A landscape with many valleys, sampled at points; each row gives a point and its height.
From any point a ball takes the steepest step (drop divided by distance) to one of its 4 nearest points. It stops when none of these is lower. Distance is the straight distance between rows; heights are no part of it.
J_99: [152 136 152 127 138 107 130 141 148 126 167 131 111 112 125 104 132 135
 134 151 117 123 129 159 139 155 140 151 139 146 140 131  69 160 136 124
 134 109 130  95 100 179 149 144 112 124 111 137 115 135]  h=437
J_417: [112 125 152 105 159 119 122 122 138 141 132 106 152 102 137 124 140 111
 175 120 146 123 128 125 152 180 133 152 143 145 152 132 120 132 191 112
 127  93 176 114 102 189 155 134 123 129 140 169 116 135]  h=285
J_912: [176 157 181 174 125  88 144 142 150 146 161  96 120 155 117  95 156 158
 131 161  96 118 146 155 151 123 139 125 110 107 135 112  87 168 135 119
 193 138 115 116  97 145 107 119  94 117 150 147  89 157]  h=316
J_175: [101 109 115 131 133 126 118  98  84 137 133 113 141 110 159 139 145 142
 152 157 120 101 123 114 124 140 124 135 109 155 148 111  88 102 137 142
 138 136 161 133 145 147 124 117 185 130 151 115 162 124]  h=431
J_521: [125 113 142  95 195  66  80 119  85 142 130  80 192  73 156 125 181 146
 244  96 129  87 114 133 176 137 146 131 152 146 162 112  66 117 217 171
 155  63 181 117 113 174 191 153  99  88 134 161  93  91]  h=723
J_737: [ 72  68 131 105 124 145 139 104 116 109  47 152 137  68 152 175 108 118
 181 147 171 102 126 127 111 108 115 111 107 115 128 162 211  91 149 114
  58 101 170 195 108 107  99 109 207 144 176  59 121 109]  h=355
J_420: [112 161 155 170 135 109 116 115 118 142 130  84 151 162 122 113 193 148
 168 130 106  87 118 100 161 138 140 132 113 101 150  75  74 108 164 157
 201 150 142 126 132 128 103 135 122 143 145 169 127 110]  h=235
J_350: [144 142 113 162 134 145 115 107 137 144 131 119  98 147 146 142  97 112
  99 130 148 163 157 145  94 122 133 118 105 136 109 114 148 153 113 122
 168 173 131 125 163  91  92 119 141 131 152 118 143 151]  h=338
J_556: [150 157 168 159 146  76 124 126 106 134 146  66 162 153 129 113 207 186
 206 129  97  73 120 109 177 119 122 125 119  92 158  86  54 117 182 167
 196 112 124 138  94 140 121 154 106 124 132 184 101 106]  h=287
J_176: [117  86  95 100 131 156 124 102 113 124  93 156 107  94 179 192  71 145
 124 129 181 157 144 115 101  67 106 102 104 138 117 153 193 118 104 128
  68 152 143 175 137  83 103 117 189 139 134  81 155 140]  h=244
J_709: [ 96 139 113 107 115 153 129 143 137 112 135 144 138 138 103 119 123 104
 110 102 127 138 111 110 129 173 112 151 167 131 131 116 141 112 141 120
 100 109 131 122 128 134 147 132 124 170  91 153 149 121]  h=367
J_11: [156 177 147 115 128 128 139 180 156 127 153 154 141 160 112  80 135  92
 134  98 137 156 114 127 121 191 151 164 192  85 150 141 125 162 151 118
  97  69  92 104 116 173 173 142  63 136  74 180 101 122]  h=308
J_613: [152 157 162 170 122 113 136 133 156 124 146  89 116 168 113 114 167 144
 121 145  91 101 121 124 149 108 132 126  96 100 132  99  83 142 134 134
 204 149 113 112 107 120  86 133 109 130 143 144 117 146]  h=249
J_721: [137 149 165 136 158  56  96 132 108 152 136  87 169 140 147 108 189 170
 233 111 130 102 117 110 173 156 147 142 156  88 159  92  55 131 201 164
 160 100 159 106 108 172 153 159  85 109 103 201  95  99]  h=346
J_505: [161 181 135 175  98 138 138 163 170 107 139 127 123 203 102  72 146 117
  99 109 112 152 109 144 113 144 173 144 144  63 139  95  87 147 108 144
 164 128  81  97 147 114 116 131  72 131  92 147 120 122]  h=361
J_636: [ 57 107  96 103  95 167 129 124 108 109  82 141 177  97 113 155 102 131
 122 123 159 128 142  95 103 141  98 133 140 138  91 142 207  83 127 113
 105 140 138 168 141  85 115 118 177 168 134 126 136 128]  h=99
J_280: [ 75  86  85  89  74 155 140 133  89  87  97 149 151  83 121 154  98 151
 117 128 155 120 120  97 124  98  92 113 116 154  95 143 192  57 107 126
  85 143 118 155 149  93 116 127 181 144 126 112 157 121]  h=160
J_945: [172 155 132 155 139 111 129 138 149 147 158 129  94 143 121 108 107 118
  95 140 112 147 150 162 116 134 137 124 125 132 122 134 110 182 112 112
 157 146 123 108 121 128 123 121 106 118 141 124 107 138]  h=420
J_128: [174 139 170 102 143 109 140 153 151 116 180 150 107 112 113  99 114 121
 123 135 115 140 128 185 136 154 139 145 143 157 149 158  91 182 123 116
 109  92 120  84  82 195 154 129  92  97 111 125  97 132]  h=384
J_81: [146 110 151 134 121 110 121  83  95 156 153 132 102 130 171 153 153 163
 119 187  96 101 111 125 150 100 118 132  96 136 143 122  78 149  88 149
 133 150 144 143 121 150 122 107 151 104 133  89 165 136]  h=246
J_474: [ 52 103 119 100 131 146 127 113 119 130  84 125 168  96 117 149 120 106
 151 133 149 112 132 109 128 162 113 135 127 140 116 139 195  85 164  94
  97 114 177 158 121 128 129 114 168 159 159 131 124 125]  h=125
J_111: [104 134 134 133 160  94 106 118 107 139 142 103 162 107 134 117 165 133
 191 124 134 104 120 110 163 172 137 147 139 131 159 101  77 115 183 143
 151 113 168 119 129 167 156 135 135 127 135 165 119 111]  h=324
J_601: [169 172 191 164 121 103 146 141 187 128 147  79 151 181  73  87 184 135
 147 124  82  91 114 138 152  90 133  98 114  55 129 109 110 151 167 141
 201 121  67 114  77 139  83 136  63 128 159 188  70 160]  h=314
J_408: [ 96 147 140 115 151 132 116 135 155 153 120 129 138 121 124 124 122  98
 144 106 150 142 128 114 119 187 131 149 146 129 132 129 160 135 171  99
 126 116 155 116 127 157 147 123 113 162 139 174 127 151]  h=213
J_397: [112 135 110 109 127 133 127 135 137 112 145 132 138 122 119 106 138 116
 140 125 120 116 115 112 141 177 125 150 160 133 150 107  94 109 155 141
 119 114 143 122 135 152 147 136 138 143  99 150 142 125]  h=569
J_302: [ 36  97 156 112  82 158 148 139 139  86  44 146 169  99  93 135 127 123
 125 113 165 101 144 101 129 139 102 128  95 137  60 185 252  93 113 107
  91 117 167 174 138  58 144 156 167 131 137 110  88 107]  h=159
J_419: [155 153 163 153 135  79 117 148 123 129 161  87 146 152 132  99 188 176
 200 149 104  96 114 126 162 150 145 141 140  94 158  87  33 122 179 180
 175 106 131 120 114 145 142 175 107 115  94 175 107 114]  h=299
J_689: [149 147 100 136 137 146 135 143 140 121 164 145  97 120 102 111 107 115
  80 122 107 159 137 156 111 140 142 128 147 145 119 133 115 164  95 112
 127 139 108 108 126 138 151 107 109 131 111 115 121 132]  h=360
J_580: [ 74 150 122 113 134 148 122 150 150 137 111 155 134 144 106 133 121  89
  92  75 132 137 133  98 113 178 116 149 164 123 116 141 191 121 134  86
 110 114 126 128 128 131 149 130 112 174 118 163 121 144]  h=180
J_471: [157 110 154  81 132 112 135 131 141 122 164 152 111 114 124 118 141 143
 152 167  93  93 106 168 154 146 117 153 143 161 157 140  50 131 134 156
  84  93 122  93  91 191 152 147 124  83  96 118 131 130]  h=345
J_541: [ 68  50 114  95 130 139 152 110  89 125  65 146 163  69 137 159 121 113
 181 156 137  76 124 125 136 115 100 117 110 142 142 152 173  51 155 129
  58 100 161 163 124 140 131 115 201 110 184  73 134 119]  h=334
J_658: [162 139 170 165 117  93 160 130 156 136 148  87 109 171 124 120 175 175
 115 170  53  73 110 150 157  75 112 115  87 103 135 119  80 151 126 150
 188 145  82 144  67 139  96 115 105 119 129 118 119 157]  h=248
J_673: [170 107 175 113 164  73 114 108 105 156 151  94 147  89 185 138 168 162
 206 164 114  94 133 148 183 130 136 143 103 152 160 142  61 169 166 136
 138  70 181 124  85 188 154 119 118  86 141 144  96 121]  h=481
J_798: [132 170  99 158 110 159 119 139 164 109 132 143 118 198 108  96 127  90
  72  65 134 168 103 119  96 140 152 138 151  88 131 102 124 135  87 131
 155 140  91 101 172  89 132 121  80 142  85 153 142 120]  h=327
J_684: [ 76  43 157 116 102 125 161 125 111 107  27 182 129  93 147 177 100 136
 166 145 154  98 117 121 144  59 104 100  77 136 120 182 222  58  92 133
  26 120 147 184 117  76 104 127 181  71 136  71 139 122]  h=177
J_130: [121 129  74 112 117 175 119 121 113 114 109 126 129 134 126 156  89 134
  71  78 176 173 146 110  81  88 118  98 132 148 102 131 193 112  90 124
 144 179 108 136 184  54 112 127 144 161 113 130 163 127]  h=284
J_787: [123 183 133 119 129 138 124 157 156 141 133 157 141 173 122  90 132  81
 119  72 137 156 109 119 122 197 138 151 178  86 139 133 142 148 137 106
 111  94 114 113 124 151 157 133  80 162 100 184 116 134]  h=280
J_446: [142  96 158  97 164 106 130 105 124 150 149 137 111 101 160 147 127 117
 158 160 120 110 127 163 150 127 125 135 111 168 160 154 104 158 154 108
  87  91 176 120  97 186 131 104 138 105 144 118 127 128]  h=401
J_881: [ 95  76 113  89  97 151 149 127 113  93  74 158 134  83 119 172  89 146
 119 128 143 119 126 113 135  84  95 104 106 163  81 177 213  69  96 113
  46 135 131 162 125  75 116 131 176 132 124 102 139 120]  h=137
J_209: [ 86 126 140 107 125 165 141 166 144  86  86 165 132 124  72 133 130  88
  87  95 116 120 125 100 144 145 105 134 145 132  82 179 207 117 117  89
  85  86 134 146 115 103 152 152 109 148  95 132  97 112]  h=77
J_834: [129 157 143 139 120 107 122 141 124 127 148 109 141 166 128  93 167 145
 180 130 116 103  97 108 154 173 146 157 150  95 158  73  57 116 158 167
 148 124 136 118 137 150 137 162 118 122  87 169 138 106]  h=297
J_860: [125 128 138 178 127 112 123  81  84 136 130  92 127 133 158 142 177 151
 140 166  99  87 126 107 149 110 118 120  73 129 139 102  87 111 123 140
 197 154 140 146 137 113  84 125 166 127 174 111 149 117]  h=106
J_181: [177 172 187 183 126  77 134 152 159 162 162 109 136 156 106  81 146 130
 152 138 119 132 152 150 138 140 150 122 125  89 132 114 114 189 145 109
 203 117 109 103 105 161  99 137  49 118 171 180  75 170]  h=335
J_332: [ 91  93  82  90 104 147 120 135 104 102 136 146 140 103 112 131 127 119
 132 143 117 109  99 100 139 130  93 140 154 155 130 110 103  58 136 156
  85 116 122 143 134 135 137 145 157 134  98 114 162 124]  h=550
J_540: [159 152 145 120 125 108 128 163 139 114 176 118 131 135 115  88 148 153
 157 150 118 127 109 153 138 164 144 157 162 117 153 110  54 149 152 153
 125  93 123 102 108 166 152 155 103 113  77 153 115 117]  h=441
J_115: [160 136 166 150 116  90 146 137 129 131 160  89 115 166 133 117 189 196
 154 177  64  63 111 134 174  99 114 132 108 107 144 102  37 124 134 168
 186 126  92 150  75 153 124 142 118 109 113 131 123 125]  h=229
J_564: [143 118  83 120 145 163 124 138 132 143 116 148  97 123 130 160  64 100
  76  94 162 186 170 138  89 114 125 107 145 146  83 151 204 158 101 100
 112 151 114 143 144  68 120 118 125 148 139 109 132 138]  h=161
J_856: [152 143 145 133 123  86 119 143 106 133 148  97 138 154 130  99 171 164
 200 156  98  89  93 122 158 152 142 153 139  88 152  71  23 109 182 195
 155 107 130 139 134 147 141 175 118 113  83 156 129  92]  h=202
J_28: [151 140 167 126 149  96 118 141 141 153 162 115 109  96 138 109 123 112
 164 137 144 141 146 152 140 169 154 147 132 133 135 151 114 183 172  91
 138  96 163 104 108 183 137 127  94 126 158 166  97 145]  h=377
J_988: [ 96 151 124 142 127 138 118 100 106 135 122 104 154 144 135 117 164 130
 144 121 138 120 123  94 118 154 131 128 123 127 147  95 104 102 143 131
 165 162 154 123 170 128 105 122 162 149 152 146 160 122]  h=439
J_711: [ 75 134 125 112 137 158 118 127 136 143  75 141 137 120 129 168  95 101
 123 111 173 151 152 105  74 163 114 130 132 118  89 149 237 128 143  86
 116 130 147 163 142  91 121 114 153 177 159 132 123 138]  h=128
J_863: [ 87  80 104 116 150 126 125 104  68 135 113 117 168  69 159 161 139 120
 189 149 137  94 121 116 132 138 125 122 116 153 154 126 128  87 174 143
 109 103 178 150 139 158 140 101 197 130 182  88 139 113]  h=354
J_821: [168 158 168 129 127  99 127 155 147 135 175 134 117 115 117  86 118 118
 125 131 133 154 146 169 120 162 144 143 149 139 136 150 100 190 135  97
 137 102 126  87  92 180 144 129  79 113 134 151  92 145]  h=320
J_477: [148 121 151 126 119  95 126 102 112 151 165 113 104 127 155 139 154 175
 122 181  88  88 115 144 155 124 119 141 105 144 146 117  51 148 103 153
 132 135 128 120 104 172 139 125 134  94 115 108 135 133]  h=271
J_589: [175 165 166 185 135 104 121 123 166 153 134 108 114 174  97  97 125 108
 106 147 113 127 153 153 118 110 136 111  90  97 111  98 138 183 127 121
 215 156 108 110 119 119  80 130  86 117 170 143  86 164]  h=330
J_49: [107 169 156 157 131 122 114 110 143 161 118 124 144 172 141 111 167 114
 152 110 138 131 132  96 137 182 144 141 137  98 146  98 116 130 154 124
 164 143 150 102 154 146 124 130 116 157 137 188 136 135]  h=521
J_443: [103  64 118 104 123 132 147  90  97 133  96 164 121  86 177 185 107 130
 152 164 142 109 115 120 128  95 103 111 111 151 137 153 160  92 110 139
  43 129 153 163 128 147 120  97 190 105 150  84 160 129]  h=331
J_290: [128 151 150 166 125 104 127 114 100 127 137  73 129 148 135 116 188 161
 148 158  87  71 111 110 165 117 116 127  86 114 146  86  56 107 151 156
 199 142 127 138 121 133 102 137 144 127 145 136 136 118]  h=187
J_488: [ 72  71 105 116 119 142 127 101  57 132 100 141 171  61 176 164 125 139
 168 152 156  96 128 107 104 106 115 109 115 138 140 133 150  70 138 137
  88 123 154 170 145 132 120  96 224 131 186  62 163 110]  h=294
J_917: [117 106 125  79 139 128 125 138 131 109 137 142 147  94 107 112 139 106
 170 133 111  94  93 130 156 168 109 153 159 150 155 112  91  81 183 142
  84  81 141 123 116 165 156 165 135 123  93 137 131 111]  h=570
J_142: [141 172 108 142 130 156 128 160 144 114 153 147 122 159  92  94 110  95
  76  84 126 171 123 138 103 162 148 149 173 102 129 129 123 165 110 108
 132 114  80 113 132 137 157 113  77 143  97 146 109 122]  h=332
J_139: [111  86 113  95 127 123 130  98 105 134 139 145 120  96 152 156 124 141
 137 165 104  98 106 135 144 118 106 136 126 165 143 139  92 107 117 147
  82 120 147 126 127 167 136 121 161 106 136 105 161 125]  h=551
J_492: [186 180 145 205 116 101 135 185 186 106 136 121 147 184  55  54 143 145
  84 113  79 133 125 174  97  80 173 103 125  54 119 116  94 149 103 139
 183 123  41  94  93 116 115 121  46  95 135  99  64 121]  h=127
J_428: [173 162 123 143 127 143 133 170 138 114 158 149 119 129  86  77 111 106
  74 100 123 179 132 169  97 160 151 145 176 123 129 148 103 178 102 109
 123 105  79 105 109 146 167 110  70 114 111 118  95 115]  h=387
J_583: [178 198 170 183  96 111 144 170 192 130 124 126 136 226  98  58 172 126
 133 108 106 138 100 139 122 126 193 137 148  10 144 107  97 153 129 155
 154 113  67  91 131 136 102 139  50 127  94 166  95 119]  h=357
J_467: [147  76  98  89 128 162 156 132 133 112  82 178 100 101 124 186  69 126
  87 115 150 149 144 115 145  53 119  84 121 155  86 193 221 129  58 121
  38 138 110 154 132  61 138 125 131 119 102  93 147 112]  h=148
J_726: [132 169 158 137 142 126 116 145 152 153 145 133 123 144 116  98 124  99
 119 103 141 159 143 138 115 181 146 144 163 122 138 128 127 171 143  96
 146 123 122 105 138 160 144 130  90 143 135 165 111 149]  h=247
J_162: [146 128 126 172 117 127 106  81 110 143 131 114  93 140 186 159 140 154
 110 161 123 125 123 127 124  80 115 115  66 129 130 112 116 145 101 139
 156 177 151 154 146  91  71 101 177 112 155  84 149 144]  h=191
J_144: [170 180 169 167 118 103 130 169 156 133 163 122 138 152  98  66 144 136
 130 122 129 157 139 159 118 169 166 139 164  84 143 123  89 189 128 120
 163 110  83  89 106 164 136 141  54 114 118 160  85 140]  h=393
J_265: [ 86 129 129 115 151 125 113 113 128 143 121 110 157 101 136 139 137 114
 171 120 147 117 139 112 129 175 121 138 134 136 142 119 135 111 178 101
 133 116 176 133 136 158 146 118 152 150 152 151 136 128]  h=250
J_473: [171 163 139 170  94 114 141 173 163  83 155 102 112 174 109  75 157 160
 103 146  89 129 109 160 132 126 165 143 140  75 139  97  53 135 104 159
 167 126  82 101 118 121 122 144  90 120  81 118 122 119]  h=370
J_897: [137 164 164 119 145  95 113 141 154 153 144 126 151 150 148  93 148 119
 186  97 155 143 119 117 153 195 152 148 168  97 160 130 106 151 182 117
 135  92 137  88 106 190 168 148  69 128 115 206 101 143]  h=347
J_999: [ 94 110  93  94  98 175 144 143 124  89  94 147 148 111 103 161  96 128
  76  90 160 142 142  93 117 101 102 107 139 143  61 169 225 101  84  92
  96 130 113 153 149  45 145 136 139 164  94 129 123 118]  h=196
J_221: [122 142 114 143 112 139 120 117 127 111 154 119 114 150 121 121 138 131
 102 133 112 139 115 121 126 133 135 142 125 130 126 101  97 110 104 139
 164 161 124 112 149 114 112 132 141 138 111 128 158 134]  h=302
J_760: [172 115  69 129 147 149 136 132 131 143 139 148  91 127 124 149  68 113
  56 105 144 188 154 150 104  91 131 100 148 152 101 155 171 172  76 113
  94 157 102 127 137  89 145 105  95 126 120  88 125 113]  h=172
J_607: [169 164  96 180 141 137 121 136 157 116 136 125 110 177  84  80 114  98
  45  95 117 167 146 165  86  89 167 110 124 104 110 108 117 152  65 131
 178 157  66  90 157  88 137 111  58 100 124 111  97 109]  h=392
J_306: [141 124 114 127 166 136 108 135 146 152 125 144  82 113 155 158  85  80
 120 120 162 173 160 143  93 135 128 127 118 138 111 142 188 175 139  90
 105 131 153 154 126 112 110 123 143 150 161 104 114 147]  h=88
J_750: [124 130 115 147 113 121 125  90  98 128 138 110  95 136 155 145 148 160
 103 161 113 118 115 117 123 110 118 125 103 148 137 113  85 111  96 152
 158 181 136 135 150 112 114 126 169 122 140 100 179 139]  h=204
J_967: [ 98  56 136 111 158 123 132  92  97 136 105 145 138  79 179 173 129 105
 190 156 134 101 118 137 143 110 120 116  98 144 165 158 143 108 159 131
  72  83 178 167 117 167 134 106 198 118 179  73 136 115]  h=362
J_549: [150 138  61 141 147 175 132 139 133 128 136 138 115 135  99 125  79 104
  44  70 142 191 157 142  88 104 129 114 157 137  94 141 167 156  87 102
 131 144  78 115 156  82 155 111  91 140 116 114 111 112]  h=190
J_401: [150 132  80 124 131 153 131 133 133 109 150 140  96 126 101 125  95 121
  61 112 120 166 138 140 114 117 134 117 149 158 114 134 128 137  75 118
 121 145  96 109 140 116 147 113 110 135  97 117 141 124]  h=278
J_18: [102 102 133 105 122 158 142 156 147  99  71 148 111  94  96 162  94  99
 107 116 129 127 148 121 131 124 105 124 112 146  79 183 225 120 119  84
  77 108 150 155 117  84 122 141 148 147 132 104 109 120]  h=129
J_664: [ 96  79 136 111 109 154 165 152 133  86  62 164 108  93  94 155 101 113
 103 115 115 115 142 115 151  99 102 106 106 166  83 200 219  97  92  93
  61 108 135 146 126  65 137 144 146 101 106  94 125 109]  h=81
J_700: [194 129  88 153 158 139 113 105 127 159 131 121  76 186 154 140  76  97
  81 110 172 190 177 141  81  53 134  84  79 106 101 101 179 169  96 148
 145 184 114 124 171  49  82 145 135  90 151  74 117 128]  h=421
J_579: [127 116 146  69 163  96 102 136 133 125 126 117 176 113 135 112 151 116
 223 103 137 101  95 122 166 171 133 149 170 127 173 120  93 103 227 153
 102  81 160 115 107 183 174 170  98 109 101 177  99 109]  h=685
J_359: [109  85  84  82 100 153 133 112 100 111  99 151 133  92 158 183  75 159
 118 120 169 146 127 104 103  62 112  96 112 154 104 151 189  91  87 131
  73 165 117 158 149  80 111 112 184 141 131 101 172 137]  h=201
J_807: [184 111  36 136 170 164 148 130 112 161 129 127 117 142 111 137  78 114
  53  76 169 198 175 148  89  51 141  89 139 140 100 140 188 160  63 115
 126 159  70 121 166  47 163 121  83 122 124  96 122  93]  h=80
J_242: [156 132 161 151 131  81 130 109 120 145 158  88 123 122 150 133 173 170
 162 169 101  88 134 144 162 140 129 139 100 139 144 114  60 155 148 134
 163 117 145 126  96 157 126 135 132 112 141 137 116 133]  h=352
J_169: [178 177 180 188 119 113 134 147 176 129 131 107 137 186  73  74 148 115
 109 128  97 126 133 167 116 105 150  99 113  66 115 104 118 171 131 131
 210 136  78  96 106 124  93 128  56 116 165 157  70 162]  h=237
J_60: [ 95 163 104 124 138 171 117 126 136 145 106 133 130 155 114 148  99  92
  89  72 162 170 156 110  70 144 117 121 140 125  94 128 207 131 113 105
 146 157 119 131 175  74 122 112 132 165 141 145 146 145]  h=200
J_748: [ 53  67 123 100 111 142 147 140 109 100  63 141 181  90  94 125 141 112
 148 140 120  63 119 110 156 139  86 134 118 156 117 150 175  34 158 125
  73  92 148 156 128 105 132 159 163 114 133  96 111 108]  h=383
J_932: [118  78 141  79 140 140 144 122 140 123 110 162 108  98 119 154 103 104
 132 145  94  97 107 157 156 116  97 128 124 186 141 170 130 103 120 130
  58  98 129 125 103 167 127 126 147  97 117 104 145 134]  h=496
J_418: [178 139 175 135 139  69 120 129 138 154 170 101 125 115 160 109 142 153
 173 165 125 120 155 157 161 138 135 144 119 135 145 137  80 199 161 105
 160 103 154 104  79 177 131 129 101 100 150 159  96 154]  h=444
J_702: [133 129 132 107 146 147 128 157 151 128 126 159 100  98  96 132  86  75
  88 115 120 156 145 142 119 158 120 135 149 149 102 180 189 159 123  72
  93  96 117 129 104 133 141 113 102 141 135 119 103 122]  h=158
J_780: [ 71  90  78 103  87 153 125 111  68 118 112 128 163  87 144 156 111 161
 131 130 159 129 122  87 102  90 101 114 128 149 123 118 151  49 122 139
 116 165 117 152 163 108 116 115 201 143 156  95 188 117]  h=234
J_991: [113 111 120 117 148  96 102 119  81 141 155 102 160 104 145 122 162 147
 195 137 114  80 111 107 158 157 127 150 139 145 156  91  48  85 182 173
 134 110 159 132 131 165 158 154 141 113 122 134 122  98]  h=185
J_528: [150 129 122 117 120 131 137 131 138 114 165 146  90 127 123 112 125 141
  87 145  98 142 131 160 136 131 143 133 144 151 132 126  81 156  84 133
 115 133 104 105 112 158 144 117 119 112  97 109 145 130]  h=402
J_509: [169 124  92 148 120 132 127 119 139 133 152 132  84 148 132 126 106 146
  61 135 118 156 140 154 116  75 146 100 120 138 115 123 114 161  44 142
 138 179 104 109 137 114 126 104 102 104 110  83 144 130]  h=363
J_46: [ 88 110 132  99 140 142 133 135 141 120 106 141 124  88 108 141 102  97
 133 128 130 126 132 118 132 166 116 139 132 151 116 154 182 120 158  86
  97 102 162 137 107 156 134 121 147 147 140 135 119 128]  h=167
J_982: [ 91 100 117  97 148 131 125 116 120 129 127 136 146  88 126 139 128 120
 152 143 120 100 117 119 139 162 116 138 134 159 138 125 116  86 169 119
 100 106 164 130 128 163 135 125 159 138 131 133 143 124]  h=364
J_770: [140 127  75 121 109 153 123 107 114 118 135 120 102 134 142 157  89 145
  77 122 147 174 142 130  94  73 131  98 117 156 117 123 151 127  74 135
 132 191 124 119 176  75 109 120 147 134 124 103 172 142]  h=293
J_268: [134 109 121 161 113 128 113  66  71 151 109 129 114 132 212 174 142 163
 125 163 150 130 109 101 103  55 109 114  70 115 152 124 136 120  86 161
 133 176 145 172 164  99  89 104 200 106 153  62 179 130]  h=212
J_444: [112 161 112 130 138 181 101 106 138 140  88 127 134 177 135 147  92  88
  89  76 176 171 157 113  59 119 118 107 119 127  95 113 200 131 107 138
 173 189 122 127 199  62  83 119 154 143 159 140 153 146]  h=260
J_804: [129 109 143 142 145 106 121  95 100 158 143 110 120 101 169 146 144 137
 153 163 126 114 139 131 140 139 131 140 101 147 145 125  85 155 151 121
 142 115 169 130 128 154 131 112 164 129 149 112 142 136]  h=321
J_167: [126 105  91 124  90 134 126  86  89 125 128 127 103 118 181 161 119 165
 103 154 141 147 111 110 114  66 118 114 101 152 132 121 122  87  55 148
 119 191 118 134 166 108 114 113 161 111 125  85 196 146]  h=245
J_796: [126 161 106 153 138 165 115 130 143 142 128 133 119 161 113 119 107  91
  73  87 144 168 142 125  93 152 134 126 151 124 110 114 154 150 105 112
 157 152 116 108 162  96 128 126 104 151 129 149 138 142]  h=263
J_272: [131 114  95 116 120 149 121  89 104 127 117 132 108 109 176 178  83 152
 107 132 173 166 140 116  86  71 126 112  99 140 118 132 164 119  90 133
 126 189 137 157 178  77  95 113 181 137 145  85 176 145]  h=292
J_627: [ 78 127 114 112 127 162 132 144 135 124  95 150 142 115 108 156 100 108
  90  99 142 142 143 102 108 152 112 128 146 137  89 152 214 124 121  91
 108 128 132 146 140  89 135 128 142 180 121 136 132 135]  h=139
J_292: [118 104 105 103 125 149 129 108 118 118 117 150 102  93 156 167  95 119
 115 142 132 133 130 129 113 112 117 122 115 163 117 153 168 119 120 119
  85 142 152 152 131 124 112 107 181 146 134  99 162 133]  h=291
J_907: [136  88  77  79  99 150 143  99  98 126 107 153 119 101 149 182  84 160
  89 129 156 157 126 108 118  47 119  89 119 160 110 150 176 102  48 144
  74 181 102 150 160  89 137 112 144 130 105 101 183 136]  h=257
J_666: [149 183 183 173 114 102 136 143 174 133 130 110 142 203 120  83 181 131
 163 110 117 114 109 120 157 147 159 136 140  47 155  91  91 143 152 148
 175 136 103  99 113 145 101 149  74 135 117 200  95 124]  h=348
J_668: [108  91  92  89 106 148 142 123 122 102 124 157 121 101 120 163 101 137
 105 138 129 129 123 120 127 112 107 121 132 168 115 152 147  92  95 123
  77 136 119 134 130 124 125 125 152 134 111 109 157 139]  h=396
J_261: [183 148 137 181 123 109 128 123 154 146 137 108  85 173 127 107 126 132
  72 153 100 132 144 163 120  83 144 110  87 111 113 107 118 173  91 133
 182 172 107 118 121  99  85 115 104 106 143  94 106 161]  h=388
J_192: [ 85 126  83 114  97 161 126 128 118  97 136 143 133 131 114 131 120 125
  93 103 134 157 123  99 116 137 117 134 150 146 112 107 138  92 115 129
 111 149 118 137 159 108 122 128 146 163  92 134 167 128]  h=488
J_244: [127 133 110 140  99 127 121 136 121  99 156 118 121 161 128  95 152 145
 143 150 104 124  90 112 142 142 143 163 141 113 140  79  45  88 136 176
 152 132 118 124 150 127 129 154 125 131  85 131 166 103]  h=315
J_853: [135 143 155  89 142 136 137 165 158 123 155 143 135 121 102 100 116  96
 138 110 133 143 120 131 137 186 140 154 162 133 143 151 127 151 165  96
 107  73 121 101  97 187 164 148  84 140 108 165 104 133]  h=385

Where does a ball stop that starts at each point below?
J_128 -> J_636
J_673 -> J_860
J_471 -> J_860
J_428 -> J_636
J_175 -> J_860
J_332 -> J_636
J_192 -> J_860

Two balls start at each pair of points below. Name the first point that both come to, or write never.
J_853, J_579 -> J_408
J_945, J_28 -> J_408
J_144, J_99 -> J_726
